Each row is a point on a landscape with many valleys, with its height.
From any point a ball rolls to the lowest of the 4 points nearest to it. It stops when none of these is lower. Distance is the straight distance between rows; heights are no part of it.
rop: [130 150 195 143 191 112  99 113 160 143  95 120  72 124  94  65 166 146
  80 135 120 172 135 149 148 167 114 155 118  93 103 113 106 169 140  54
  49 167 106 157 115 185 143 158 160  93 117  76  41  99 100 148 106]  (h 6.34)
suruv: [118 145  79 194 181  59 146  88 137 160  42 157 149 103 169 136  36 108
 119 119 122 178 151 192  84 117 124 154 135 154 194  72 154 109 111 162
 107 149 153  69 139 141 117  85 177 147 115 110 117 171 132 170 168]  (h 6.40)
Vif: [110 121  93 142 144 166 120 100 142 124  83 158 114 130 129 147 124 137
 187 125 133 151 115 114 113 106  93 162 136 148 155 101 141 114 141 148
 131 113 139 107 124 131 126 122 161  96  75 135 112 136 131 117 107]  (h 5.46)
gibok: [166 141 160 119 168 115 130 132 165 140 123 123 105 150 104  74 102 152
  15 121 140 177 159  99 146 146 137 123 125  71  84 114 112 120 129 113
  31 147  83 136  88 135 130 144 154 148 112 122 108 129  85 156 149]  (h 5.99)
napil: [144  84 147  82 138 105 176 153  70 152 203 169 148 119 156 142 162 112
 148 184 123  65 116  72 138 110 152 120 152 191 100 180 135 173 205 121
 166 109 189 110 146 117 216  81  70 130 121 170 107 150 148 114 145]  (h 6.84)
zifon: [107 141 124 149 160 114  90  88 164 169  48 128 113 139 112 105 126 148
 121 126 124 187 130 155 114 137  91 156 130 116 126  91 133 142 147 112
  91 169 112 117 119 176 108 130 162  98 129 111  77 121 107 144 111]  (h 6.21)
kir: [123 138 100 122 138 167 148 146  82 137 129 173 123 124 120 104 158 112
 194 136  89 121 103 108 109  95 121 194 155 132 148 139 139 121 178 116
 171  78 151 116  97 120 172  98 133 137 106 165  81 134 130 113  84]  (h 4.79)
Mipu: [114 160 136 145  97  98 137 137 120 138 187 136 170 121 134 150 121  98
 174  61  98 110 130 202 123 115 138 134 133 117 156 108 117 101 117 133
 143 129  83 150 126 117  83 135 145 147 147 145 153 115 158 118 120]  (h 3.58)
Vetim: [146 125 141 126 141 118  92 114 125 103 115 110 119 133  87 125  87 146
  71 114 100 130 158 123 133 161 119  99 127 104  89 125 107 112 122 145
  84 151  99 132  96 123 102 156 151 106 171 110 131 123 124 140 144]  (h 4.05)
laki: [138 145  98  86 125 120 140 152  51 155 191 171 182  93 137 123 171  96
 173 138  94 109 129  95 133 102 187 129 178  99 140 142 153 161 215 116
 163 102 133 147 109 138 164  97  72 183 144 132 123 126  88 102 102]  (h 6.61)
pup: [ 90 113  89 156 125 113 179 120 150 136 134 150 140 119 164 158  87 111
 157  78 157 165 137 154 133  85 117 136 132 115 166  89 147 122  77 164
 126  93 108 114 166 118  81 118 154 144 114 169 142 146 155 124 132]  (h 4.84)
fomo: [157 123 130 117 159 138 107  86 127 108  89 107 120 145  84 120 135 151
  86 158  74 114 132  95 124 177 112 135 126 158  97 158  80 122 142 129
 112 172 142 105 100 155 144 160 121  72 128 100  81  91 119 124 120]  (h 5.25)
zeda: [142 139 142  78 125 150 124 158  96 104 160 140 155 134 107 137 132 132
 160 144 109  83 103  86 139 132 126 123 146 141  94 144 128 122 158 134
 182 142 146 139 119 123 146  93  99 120 144 112 125 109 170 111 125]  (h 5.94)
guf: [146 129 128  55 138 132 156 159  51 136 175 130 158  96 138 128 151 110
 167 163 123  71 101  75 161 109 179 122 158 139  97 132 157 174 194 128
 179 145 137 153 113 146 170  82  29 175 136 105 133 121  90 102 104]  (h 5.98)
pefe: [100 142 115 138 125 134 138 133 121 148 137 160 138 129 138 148 124 112
 192  87 123 156 141 160 139 109 124 152 123 115 164  84 138 116 123 149
 132 123  92 150 115 136  90 123 144 149 105 161 138 126 139 120  99]  (h 2.68)
puzip: [144 152 145  80 112 135 171 192  88 109 168 107 136 110 159 129 127 129
 137 175 137  84  98  76 159 148 156 119 101 158  78 140 159 160 146 110
 199 183 136 155 107 146 175  98  20 155 147  76 140 108 123 122  96]  (h 4.83)
Lolos: [159 147 117 142 160 135 101  78 143 129  66 140 132 136 103 112 146 151
 123 148  65 144 114 144 110 166 125 162 150 157 133 153 102 130 155 120
 130 150 150  98 105 167 148 152 152  54 120 122  71  92 113 126  99]  (h 5.12)
Pumom: [116 157 167 128 115 122  59 157 125 149 100 135  94 136 167  96 154 180
 152 115 146 158 129 170 139 155 152 129 105  67 148  89 134 156 116 112
 116 163  87 183 126 168 108 178 120 147 131 123 128 120 155 146  95]  (h 4.70)
tozak: [144 150 167  91 117 140  86 171 103  88 127 133 105 118 143  90 140 163
 132 155 165 113 115 101 138 154 146  88  76  96 112 106 146 129 132 105
 134 181 101 179 117 142 125 139  81 126 126  96 150 122 110 141  72]  (h 4.96)
Kiveg: [130  91 138 114 112 135 126 121 172 125 128  88  86 126 121 126 123 148
  88 158 222 142 142  72 125 140  83 104  87 128 107 139 128 126 105 162
 106 103 144 109 177 101 120 118 107 107 102 139 143 125  83 140 130]  (h 6.64)
suge: [126 111 154 121  73 119 138 162 146  88 173  88 117 138 165  89 111 161
  83 122 183 120 112 140 135 144 151  65  81  89 137 120 112  88  79  84
 111 162  78 180 159 115  94 161 107 141 127 109 187 138 104 151 138]  (h 6.02)
fefer: [120 121 127 117  99 145 143 137 108 115 165 139 134 124 129 149 145 126
 158 118 173 135 133 121 153 100 121 125 117 111 146  96 144 113 122 155
 141  97  94 156 145 127  83 124 102 134 102 152 170 120 121 117  89]  (h 3.86)
Dazap: [ 99 124 117 156  66 102 132 153 160 129 139 110 145 152 164 111 108 147
 123  83 159 153 121 190 144  93 161 104 101  71 147 110 122 120  80 110
  92 165  78 156 169 145  92 148 113 165 127 137 162 138 131 137 148]  (h 5.27)
mido: [143 107 131 116 150 133 155  82 168 121  95  81  94 119  70 126 138 127
  78 170 166 133 135  85 107 159  59 131  81 163 100 160 102 131 131 101
  96 152 168  80 138 147 155 162  83  71  81 116  79 113  84 112  89]  (h 2.66)
suv: [139 144 105 131 108 127 162 141  81 132 218 138 169 116 131 169 154  87
 166 108 136  80 132 129 169  82 134 104 153 121 150 120 110 107 142 132
 162  60 101 141 150 114 109 111  88 158 127 135 157 148 125  83 116]  (h 4.48)
dadi: [113  69 127 135 146 179 162 117 163 127 111 133 101 139 151 120 194  83
 152 173 197 139  84 118 129  85  78 147  71 167 139 168 151 105 122 103
 152 121 180  71 132  99 156 144 136  85  75 163 130 118  93 101  71]  (h 6.42)
sosur: [ 98 172 109 132 136 114 113 122 130 164 118 184 137 123 122 127 125 111
 201 106  95 143 152 166 106 131 109 181 140 133 153 101 141 135 131 160
 155 126 110 130 107 131 121 112 171 137 146 145 107 129 161 130 112]  (h 3.44)
Sida: [150  98 110 118 157 152 121  62 173 121  70 110 112 117 100 129 131 109
 103 173 103 136 114 121 104 133  78 153 104 183 127 152 101 105 127  99
 107 150 174  66 110 154 164 168 107  63  91 129  93 123  98 112 102]  (h 4.16)
Mub: [ 97 155 151 141 131  99  97 117 141 167  88 146 136 126 116 116 101 119
 132  81  94 174 137 199 110 157 127 140 123 114 131  99 125 144 104 145
 102 175  89 129 110 131  84 150 194 120 167 141 115 148 152 155 138]  (h 2.07)
Tisu: [ 96 123 101 141 132 112 125 117 204 162  94 116 118 159 137 107 122 148
  51  93 157 195 150 117 140 123 149  86 138  55  97 127 143 126  87 119
  82 143 104 134 193 148 113 127 149 173 125 126 154 145  98 156 153]  (h 4.21)
rurap: [102  83 114 133 123 179 130 103 135 110 112  94  96 130 125 148 137 122
 128 188 188  87 119  85 112 121  83 147  71 178 130 153 113 132 109 153
 134  85 203 101 150 102 137 111 112  80  71 149 129 141 136 126 137]  (h 6.85)
sek: [ 96 175 137 183 105 117 114 152 157 197  89  84 136 139 168  85 110 112
  69 112 148 157  96 234 126 151 161 112 119  37 106 144 121 162  88  85
  26 196 104 130 150 166 104 163 150 207 138 150 130 146 135 178 178]  (h 3.07)
gane: [130 102 107 139 151 132 116  75 163 127 102 109  91 140 113 124 105 166
  80 113 159 177 138 100 116 129 104 110 111 142 116 101 131 118 132 144
  77 119 142 124 146 131 101 116 130 106 108 120 119 137 105 121 139]  (h 4.41)
venup: [153 149 145 100 125 154 121 174  76  81 138 122 103 105 141  97 186 142
 180 148 190 121 111 110 152 102 158 124  81 112 134 111 176 156 182 113
 169 144 128 165 118 150 114 155  69 151  89 123 137 107  97 106  45]  (h 5.80)
nufe: [119 195 163 136 123 121  80 151 114 154 119 153 121 101 118 104 154 122
 170  96 100 134 138 190 117 184 165 171 143 111 152 133 133 179 120 139
 165 168 108 146  86 156 123 159 176 143 195 124  94 108 166 159 117]  (h 5.14)
zemiv: [156 110  98 137 164 111  98  31 146 122  71  97 121 126  92 125  98 150
 106 141  58 159 131 148  94 143 133 156 133 177 110 145 107  86 111 144
 102 128 158  76  83 154 151 137 134  78  86  90  86 121 105 107 163]  (h 4.47)
dal: [142 150 205 131 141 104  62 164 109 128  98 120 112 108 139  93 136 155
  94 127 122 123 116 149 131 190 180 101 116  67 118 110 113 144 122  80
  63 176  88 180  85 149 118 172 159 131 170 103 125 126 121 164 122]  (h 5.69)
Bofo: [143 174 160 100 131 142  87 150 117 103 117 156 152 136 114 117 144 153
 127 119  73 107 139 127 126 176 158 133 159 129 111 168 124 139 155 140
 171 171 135 144 100 126 139 116 147 121 187 116 118  91 157 151 113]  (h 5.13)
togi: [112 110  98 145 101 120 126  99 126 122 130 122 108 139 103 152  82 134
 122  91 111 125 145 159 126 110 102 101 135 150 117 101 110 104 108 159
 129  82 114 115 140 108  98 128 147 111 160 132 163 154 155 136 171]  (h 4.71)
tubam: [100 170 154 141 102 100 123 140 125 146 148 132 168 132 115 123  93 102
 152  79  87 111 133 202  90 131 138 125 128 121 145 124 116 122 103 130
 129 162  78 148 109  99  76 152 178 151 154 142 156 133 166 150 151]  (h 2.87)
biti: [110  85 132 125 117 178 145 130 109 102 133 111 106 127 126 151 159 107
 154 188 193  82 110  88 133 106  77 138  75 164 106 162 111 133 134 160
 154 114 185  93 132 102 159 106  96  92  78 158 128 132 126 110 104]  (h 6.31)
Pekal: [171 131 163 117 190 109 111 125 117 116 103 111 112 145  98  84 105 144
  49 135  93 156 146 102 116 190 118 141 144 121  74 160  90 112 121 121
  52 147 112 135  63 159 140 145 160  76 119  93  85  97 100 142 140]  (h 5.77)
foteg: [153 148 184 162 121 106 131 165 164 132 121 105 137 117 135  95  96 136
  43 119 131 124 106 164 141 117 156  85 123  42 109 131  82 123 119  62
  32 162  80 140 100 127 111 197 162 163 140 134 155 163  81 178 177]  (h 4.09)
Vema: [144  72  94 129 122 139 150 148  60 147 173 158 139 145 129 116 166  77
 161 169 111  72  92  81 136  76 137 136 144 161 132 176 129 124 194 106
 128  47 164  96 114 112 223  78 116 147  94 171 112 146 122  79 124]  (h 6.08)
raso: [ 98 159 151 180 113  78 131 120 151 183 112 111 155 114 118 118  92  91
  98  81  89 150 128 219 100 125 137 117 123 117 124 110 117 131 105 130
  74 185  97 106 115 110  81 153 213 149 158 149 140 142 150 179 180]  (h 2.59)
Vati: [117 162 140 101 117 133  95 128 115 131 118 149 133 120 125 119 136 140
 165 111 122 144 147 139 125 143 144 143 125 118 140 103 141 132 120 128
 147 137  90 157 115 137 105 129 127 124 128 122 141 121 145 128  96]  (h 3.59)
nutol: [111 118 113 140  96 106 130 124 140 134 134 136 137 135 148 146  98 136
 138  77 143 165 133 162 138 108 130 124 110 107 143  95 138 119  90 145
 115 130  80 139 154 134  75 122 141 137 133 162 162 143 135 131 126]  (h 3.88)
morid: [151 147 138  88 102 120 177 160  79 111 219  83 147 109 149 163 139 116
 131 146 150  84 104 100 167 132 139  83 123 126 124 118 116 105 125  96
 181 142 113 183 130 106 118 110  43 155 162  71 169 126 121  87 102]  (h 6.33)
tere: [146 155 162 168  92 122 148 133 141 118 164  95 170 116  96 146 109  90
  65  94  73  77 130 183  89 124 151 104 158 107 111 160  97 122 120  97
 100 164 121 140 114  79 122 180 191 116 216 120 155 104 149 177 209]  (h 4.42)
Zapot: [109  92  71 209 146 138 205 127 137 114 122 136 121 111 191 155 131  89
 172 128 175 158 129  91 160  71 120 149 137 144 201  98 205 127  90 160
 119  38 158 107 157 110 161 101 159 133  73 159 112 130 146  97 136]  (h 1.14)
Gif: [141 164 120 116 125 129 130 161  90 142 165 199 159 119 109 143 140 114
 183 115  85 109 138 118 123 112 147 146 169 123 138 128 143 120 155 154
 186  83 132 138 115 130 141  97 142 165 141 162 124 123 157 101 113]  (h 4.25)
vorif: [137 118 118 124 132 134  94  81 113  94 108 114 102 140  84 159 107 162
 117 127 104 117 142 113 110 150 102 124 131 168 109 125 104 111 124 149
 125 119 139 107 126 125 120 125 134 102 143 122 132 131 148 121 136]  (h 4.62)
voz: [142 103 122 129 120 152 153 136  65 120 181 129 119 130 152 187 126  95
 140 155 122  63 129 127 150 123  89  99 143 181 156 118 102 138  98 131
 160   4 148 120 172 110 146 104  91 134 121 135 141 160 160  81 177]  (h 6.32)
Lof: [133 114 131  83 110 158 133 156 106  99 151 116 101 132 112 156 130 141
 137 155 178  95 131  71 137 135  82 109  88 143  93 137 118 122 133 141
 154 141 129 124 128 117 113 115  77  95 115 113 137 116 152 109 107]  (h 4.80)
zetur: [ 82  81 142 125 126 175 165 128 136  95 137  74  76 112 158 153 139  98
 128 160 232  93 141  84 137 124  72 101  83 155 125 139 134 145  95 182
 139  30 169 111 166  93 123 130  99  78 102 146 156 120 126 116 146]  (h 7.93)
nid: [127 166 194 131 172 134  77 178 112 106 108 139 155 106 124 124 152 138
  81 142  85 113 147 151 138 220 174 133 183  88  97 185 125 166 123 104
 118 185 134 175  72 144 147 155 163 126 222  91 129  68 119 175 116]  (h 5.52)
limam: [107 128 132 125 137 166  99 138 141 129  87 147 115 138 131  97 154 146
 177 133 163 160 124 127 134 107 107 162  88 113 135 107 145 160 149 121
 144 159 101 150 134 162 123 151 121 122  97 131  95 124 106 133  60]  (h 5.42)
tipo: [126 121 144 133  67 126 152 152 105 101 213  96 129 143 142 121 114 119
 142  89 153 115 116 163 147 109 136  89 104 104 154 117  98  99  95 113
 126 132  82 177 152 100  84 145  96 133 140  97 184 149 122 110 139]  (h 7.25)
Fadal: [119 115 141 122  77 145 146 134 133 100 181  89 100 132 135 140 111 145
  87 107 183 116 124 109 137 118  91  80 105 133 117 107 118  98  88 127
 124 105 101 132 159 100  94 141  98 104 140 111 168 129 122 137 131]  (h 7.45)
firo: [123 121  94 165 157  82 138  87 174 175  77 109 111 150 133 126  73 142
  51  92 130 191 153 170 126  98 120 115 141 130 122  82 153 118 120 158
  85 157 123  95 162 142  91 107 183 143 110 119 124 155 122 146 167]  (h 3.40)
besa: [104  91 104 116  83 132 153 142 162  91 161  97 123 125 174 127 135 145
 147 130 200 158 134 110 185  90 166  98 122  89 164 144 157 170  86 124
 133 104 102 151 194 124  97 143  86 161  80 167 163  78  88 118  99]  (h 6.90)
Tar: [120  91 148 107 110 179 156 160 128 109 127 106 100 114 122 132 153  99
 130 181 197  84 110  79 137 131  73 134  63 137  82 174 121 129 132 120
 170 165 190  99 131 115 169 131  80  89  84 152 116 126 119 100  70]  (h 5.95)
Koti: [136 130 114  96 131 166 146 161  63 119 193 150 143 119 120 152 175  93
 173 164 146  96 113  86 160 101 143 138 135 143 123 144 143 145 192 125
 171  87 133 138 102 115 146  84  76 149 108 138 133 133 118  94  99]  (h 6.15)
gop: [148 101  87 145 125 116  96  90 134 105  80 148 118 148 108 160 111 145
 165 165  73  99 118 122 108 147 132 147 144 193 158 155  88 108 129 132
 161  98 173  86 117 126 162 123 134 114 112 126  87 144 154 119 166]  (h 6.41)
bune: [116 132 134 150 127  95 132 107 160 147  97 116 123 130 113 124 102 142
  83  76 117 169 137 164 117 117 126 106 129 113 105  94 126 113 107 142
  76 149  81 119 139 116  77 134 176 131 161 132 145 150 130 149 155]  (h 2.80)
kub: [184  95 120  68 122  83 210 142  76 157 232 145 188 109 161 171 173 108
 118 157 126  68 132  80 148 103 151  78 163 147 120 154 139 177 193 143
 181  86 135 130 152 123 176  77  57 173 185 124 134 130 109 106 165]  (h 7.77)
vevol: [127  97  88 164 122 149 139 121  93 137 126 151 132 139 134 145 141 114
 187 174 126 110 106 106 107  99 132 179 145 189 157 133 137  95 128 140
 137  43 172 109 120 110 193  86 130 113  79 162 114 149 163  90 139]  (h 5.47)
fot: [143  68 127 122 116 145 141 126  89 117 147 141 139 133 142 162 150 119
 167 189 134  35 100  76 128 124 125 152 115 218 137 165  89 144 134 126
 165  57 200  97 152 117 190  94 104 115  94 151  99 164 177 118 173]  (h 6.78)
vutom: [114  91 123 118 117 190 143 163 116 107 136 148 113 127 125 117 178  96
 183 145 179 125  98  95 148  92  97 167 113 151 125 149 138 129 165 129
 155 117 151 129 106 113 133 108  98 125  74 153 124 125 112 101  73]  (h 5.87)
muru: [125 148 173 142  86 122 111 155 126 142 131  95 141 137 141 105 115 139
 128  92 124 122 116 178 126 130 164 105 111  88 132 116 110 106  95  82
 102 184  63 169 123 117  91 168 151 146 154 132 156 140 134 162 140]  (h 4.20)
rit: [127 114 150 100 115 180 116 154 144  97 116 132 106 132 112  95 152 137
 155 173 201 136 121  81 124 123 100 132  81 133 102 159 149 139 143 114
 164 166 136 139 130 133 112 130  79 115  87 112 131 110  98 129  61]  (h 5.63)
zufo: [124 148 135 138 103 121 130 117 119 122 170 118 149 119  96 148 106 114
 122  94  87  84 124 167 116 130 127 108 145 136 133 119  90 100 106 145
 135 144 100 132 115  88 101 149 170 128 190 108 165 130 175 126 172]  (h 3.67)
goto: [140 165 131  80 115 105 162 144  82 111 227 103 173 107 133 157 138 119
 148 124 114  96 116 131 158 116 171 118 142 121 146 112 128 112 136 105
 178 130 111 187 121 121 111 120  69 147 145  83 170 136 122  86 120]  (h 5.71)
gegin: [144 134 164  91 101 136 134 189 100  86 160 101 124 116 131 145 102 136
 119 174 177  85 130  56 158 181 116 101  70 132  77 120 134 122 133 117
 163 173 125 129 118 131 143 105  45 124 138  74 145 107 143 132 100]  (h 2.61)
Tupi: [128 126 141 139  65  98 154 145 124 104 182  85 150 148 179 116 137 152
 154  95 173 142 121 169 154  99 159 113 117  74 170 107 124 117  98 105
 129 142 100 187 165 125  66 147  87 165  94 141 159 125 103 110 116]  (h 6.48)
biva: [155 102 117 123 146 184 126  95 148 115 101 141 124 119 134 139 171  97
 151 163 113  82  78 115 118 105  96 164 109 195 130 162 119 102 145  77
 163 115 184  88 110 123 190 161 118  88  79 154 105 144 139 100  88]  (h 6.50)
Seni: [129 121 117 117 101 154 148 120  91 120 177 129 123 138 124 171 107 125
 139 122 118  82 135 114 146 129  94 104 135 153 137 120 102 108 114 152
 163  70 117 116 162 108 118 115 105 118 144 120 167 144 169  93 167]  (h 5.66)
Zom: [123 182 142  88 136 132 121 157  91 150 153 189 152  90 110 110 166 121
 169 107  65 100 156 158 106 151 188 171 180 104 132 149 148 173 148 153
 193 122 142 161  87 163 159 107 113 159 199 128 112 111 152 142  96]  (h 5.11)
Luvim: [106 119  82 199 147 110 125  73 136 134  69 131 114 126 141 156  68 126
 132 109 101 159 159 159 105 116 134 137 149 178 156  85 146  98 109 162
 105  81 145  70 136 108 119 118 161 134 119  95 135 180 137 123 195]  (h 6.05)
leka: [115 169 131  88 135 164 120 151 100 134 125 193 141 121 111 110 149 121
 179 129  78 119 119 136 112 135 139 176 165 132 126 159 131 144 174 149
 191 127 125 148 105 135 143 111 136 129 148 141 100 114 148 120 100]  (h 4.72)
vutaf: [124 130  98 152 132 123 139 124 109 140 133 176 136 128 138 155 114 119
 189 103 111 128 137 140 109 114 110 165 160 149 152  93 134  98 123 172
 142  63 123 111 139  97 130  97 153 157 123 147 146 144 164  84 112]  (h 3.75)
Rumik: [141 120  95 166 160 107 126  64 146 144  94  78  86 138 102 130  93 148
  41 104 154 184 149 123 120 119 109 111 118 175 129 118 119 102 105 167
  72  88 161  78 151 137 104 131 118 109 115 110 123 178  98 124 202]  (h 4.68)
semiv: [110 127 155 116 145 143  83 123 192 147  66 132  92 147 119  78 150 172
 134 139 151 185 144 129 129 140 120 135 115  76 113  99 135 164 147  86
  86 167 112 159 136 175 126 152 145 105 104 104  87 119 102 154 104]  (h 5.83)
rul: [126 101  70 195 148 144 163 152  86 135 152 137 144 137 139 155 165  92
 183 119 151 120 132  86 177  78 118 142 128 138 164 132 184 117 141 163
 102  21 140 114  97 102 161  97 139 168  95 187 123 139 120  80  90]  (h 2.96)
gatoz: [141 130 131 137 157 105  99  75 143 133  81 113 113 147  91 121  90 159
  81 103 102 163 149 128 105 139 121 136 137 140 104 115 126 110 117 143
  72 143 124 113  97 125 112 134 168  92 148 113  98 127 113 123 153]  (h 3.48)
Gapo: [122 115 117 142 181 118 130  69 202 178  70 102  89 144 135  82 127 133
  73 116 129 206 155 145 107 112 100 146 157 104 133  90 167 129 155  85
  88 163 160 112 155 182 128 105 152 116  52 110  88 109  75 147 134]  (h 6.57)
Gav: [142 108 101 122 126 143 102  93  99 103 125 137 111 129 112 152 121 137
 147 152 101  82 127 103 127 144 106 132 131 177 124 138 118 108 126 153
 155  76 144 116 144 101 137 107 125 112 140 137 143 144 171 102 153]  (h 5.81)
Kap: [108 125 120 121 137 167  98 119 130 134 102 150 119 134 100 119 149 145
 180 128 109 135 117 115 113 133 101 161 126 157 132 139 129 121 160 133
 157 142 129 107  94 153 131 125 142  92 122 124  97 123 130 116  87]  (h 5.08)
gol: [143 135  94 117 124 151 139 134 135 129 101 182 151 131 132 106 161 123
 182 154  65 100 108 119  81 134 144 174 160 186 156 161 116 116 168 108
 184  96 193 113 116 125 193 109 159 112 114 167  83 127 142 110 110]  (h 5.24)
Petef: [120 151 113 159 151 100  92  68 142 149  46 152 135 126 128 125  85 129
 143 121  63 160 141 167  81 148 121 161 152 148 154 100 136 116 134 164
 141 131 145  94  90 137 130 105 180 114 129 116  95 127 143 132 132]  (h 4.10)
viso: [156 121 126  93 133 111 111 141 112  99 153 153 140 152 111 158 114 174
 120 152  74  89 145 105 124 175 130 124 157 166 122 163 114 135 145 150
 165 133 174 127 148 121 167 102 122 125 178 110 121 118 179 135 161]  (h 6.24)
fabo: [120  86 123 120 142 168 125  81 156 119  95  97  95 121 119 141 137 102
 129 173 171 106 117  98 110 126  71 146  78 175 110 144 114 122 116 129
 143 137 204  79 137 111 166 150  93  84  77 142  99 136  98 111 107]  (h 5.56)
tof: [102 154 182 154  98  84  91 144 125 178 127 112 152 118 151 105 120 105
 140 103 127 133 104 227 107 161 167 121 126  80 149 113 115 132 103  98
  91 198  84 152  90 139  85 175 169 152 161 151 129 128 167 193 164]  (h 3.22)
paz: [163 140 135 126 142 121 100 149 129  87 109 149 162 143  97 131 141 163
  97 112  48 108 163 156 105 185 161 145 177 148 119 188 121 141 132 166
 149 160 166 139 103 127 136 133 184 117 179 141 126  91 174 153 151]  (h 5.45)
nar: [101  96 127 121 112 140 107 139 173 120 105 124 101 138 151  95 130 158
 122 139 182 184 147 113 133 126 130 107 115  82 126 111 151 155  98 125
 112 139  96 148 161 135  99 131 101 134 107 129 155 110 108 141 105]  (h 6.00)
tamut: [ 99 115  79 178 155 110 172 109 147 132  87 154 138 127 172 158  77 114
 165 104 141 183 136 148 108  83 102 145 136 151 178  65 162 120 105 173
 123  87 150  83 143 127 128  97 172 120 101 140 128 167 145 120 140]  (h 5.51)
Zakos: [173 120 143  71 116 114 153 136 113 119 186 171 164 134 129 145 150 143
 133 139  81  77 143  97 125 138 160 121 180 156 113 171 125 145 153 143
 201 124 166 143 143 120 168  90 111 138 165 133 128 123 168 123 155]  (h 6.81)
dizi: [153 129 121 150 130  85 115  73 123 113 107  97 111 122  79 135  75 123
  62  93  70 129 127 177  97 126 149 117 156 158 112 125 105 104 103 159
  98 114 109  80 112 104 111 175 190 126 164 107 139 139 145 130 213]  (h 4.07)
Zesab: [154 150  98 134 178  99 151 101 216 165  98  86  85 169 117  91 125 156
   9 113 161 201 157  88 144 115 136 120 155 105  99 134 175 121 128 120
  94 129 141 105 207 138 117  90 152 166  89 125 140 137  71 145 176]  (h 5.23)
nusuf: [149 146 149 105 128 116 141 142 123  90 178 129 187 136 106 169 119 128
  88 109  70  76 140 144 123 158 148  99 166 122 114 166 111 121 123 119
 155 173 143 157 117 100 138 134 156 143 242 100 168 111 175 166 186]  (h 5.19)
biso: [119 176 136 132 155 129  87 108 139 136  66 157 102 122  98 104 156 143
 163 117  75 139 132 167 114 163 111 184 145 141 137 137 120 163 150 124
 154 162 145 115  87 159 140 139 185 102 156 120  80  99 142 132  99]  (h 4.67)
vobot: [138  99 130 122 139 134 123  85 159 134 102  70  87 125 103 135 114 145
  87 158 187 141 129  85 108 122  78 141  95 156 115 153 116 130 114 146
  86 122 171  84 141 120 133 135  96  84  85 124 109 138  91 125 140]  (h 4.91)
Ribat: [133 139  84 164 130 118 159 153  79 138 170 167 150 120 131 154 156  86
 195 122 109 108 137 107 146  94 125 141 161 127 156 121 151 107 177 153
 131  37 107 124 117 121 153 109 134 166 130 172 129 136 128  82  97]  (h 3.57)
vitab: [129 152 170 114 108 117 134 140  97  95 182 105 146 121 119 140  97 119
  85 119 103  86 114 131 132 143 132  67 118  94 117 140  90  92 106  84
 117 172 100 165 112  86 119 166 131 117 205  82 179 113 142 167 179]  (h 5.01)
mer: [167 115  81 130 154 117 118  81 169 102  50 140 155 126 127 138 136 126
 132 154  26 123 118 159  90 151 141 162 167 201 167 159 101 114 153  98
 165 103 180  78 110 145 194 158 155  99  99 131  73 127 126 135 129]  (h 5.93)
Bidus: [117  92 101 178 128 154 176 137 120 105 169 128 129 119 159 167 142  88
 183 124 174 124 138 100 172  85 126 126 125 140 168 110 150 134 111 169
 112  35 116 122 165  99 105 116 118 145  90 174 143 124 118  97 120]  (h 3.24)
liv: [130 140 172 141 152 111  75 128 153 151  84 121 104 136 111  98 118 148
  82 123 108 171 127 140 128 154 160 125 117  69 109  88 127 156 125  82
  52 161  87 155  92 161 117 161 164 118 145 112 101 127 114 155 120]  (h 6.12)
zoku: [114  77 110 134 118 174 133 140 160 109 122 138 101 138 154 132 155 138
 172 132 213 166 119  85 138  85  95 137 114 129 134 129 162 137 119 152
 136 110 145 133 147 112 112 116 120 110  61 157 127 118  97 121  82]  (h 6.14)
sot: [ 86  75  87 135 111 118 171 128 175 123 135 127 132 138 179 134 119 120
 124 114 187 194 129  93 163  70 142 112 124  86 147 122 172 160  87 155
 146  88 117 130 188 129 102 112 136 142  89 166 158  89  96 110 117]  (h 7.31)
dis: [ 76 147 104 147 132 106 111 128 183 192  73 121 131 148 164  96 107 121
  68  94 141 193 140 175 134 121 143 103 126  56 117 101 145 169  76 110
  82 168 104 131 175 156  96 127 154 185 112 138 146 150 121 166 127]  (h 3.01)
Muta: [125 192 136 102 128 116 128 151  71 152 184 148 183 100 117 134 168 106
 180  99  79  92 132 151 129 121 184 145 156  86 163 131 140 132 159 125
 186 125 101 170 115 122 118 122  90 178 173 129 153 126 126 111 100]  (h 5.70)
giga: [144 162 151  77 135 138 118 182 115  93 147 134 146 131 141 130 123 152
 119 153 106  97 117  83 150 198 143  99 128 142  94 159 130 138 144 117
 164 214 135 155 102 146 168 111  77 138 186  64 126  90 145 151 121]  (h 4.99)
derub: [163 148 134  88 111  98 162 149 106 155 216 158 196 112 123 164 164 111
 151 114  75  85 129 146 128 114 164 109 177 114 135 141 127 128 155 120
 194 112 120 165 135 116 152  96  87 183 183 106 155 114 133  94 143]  (h 6.43)
zon: [ 98 105  70 127 154 117 131 103 220 161  92 123 107 153 149 115 112 156
 104 116 183 218 138  94 128  96 116 106 142 104 114 128 158 153  92 142
 126 108 141  95 207 141 101  93 147 128  87 138 145 125 100 151 130]  (h 5.89)
Pag: [121 150 199 167 108  87  98 161 144 174  93 108 130 111 146  95 100 110
  74 124 121 151  93 198 116 132 175 115 127  53 123 140  96 134 121  65
  28 183  79 137 122 133 111 186 178 161 139 151 126 153 114 197 196]  (h 3.78)
bidi: [140 134 170  96 115 113  96 171 111  78 134 105 123 122 132 119  95 141
  65 148 136 117 122  81 142 175 115  92  77  89  93 106 107 110 125  96
  83 176  92 152  94 116 122 161 103 125 159  70 143 131 110 154 121]  (h 5.32)
piri: [118 115 126 123 125 121 110 129 170 142 127 101 108 143 110  99 114 156
  50 122 166 146 153  98 133 125 112  84 115  98 106 113 131 111 108 125
  68 120 100 129 142 110  91 142 118 133 145 110 152 147 113 152 138]  (h 5.07)

Where does a ball stop that starts at each point below?
Seni => Zapot
Koti => gegin
Vema => Zapot
gop => Mub
Bofo => Zapot
Muta => Zapot

Call two points neighbours if one is among the 4 nearest of the other. Go from one point of each pair to the other, from neighbour to neighbour, staying as low as possible. Name the highest point that can't be avoided.
Mub and pefe => Mipu
mido and pefe => zemiv
pefe and Zapot => vutaf

Write out the way that a ball takes from each point below.
rop => Pekal > gatoz > bune > Mub
voz => suv > Ribat > rul > Zapot
Kiveg => gane > gatoz > bune > Mub
Zakos => Gif > Ribat > rul > Zapot
mer => zemiv > gatoz > bune > Mub
Gav => vorif > gatoz > bune > Mub
Zom => Gif > Ribat > rul > Zapot
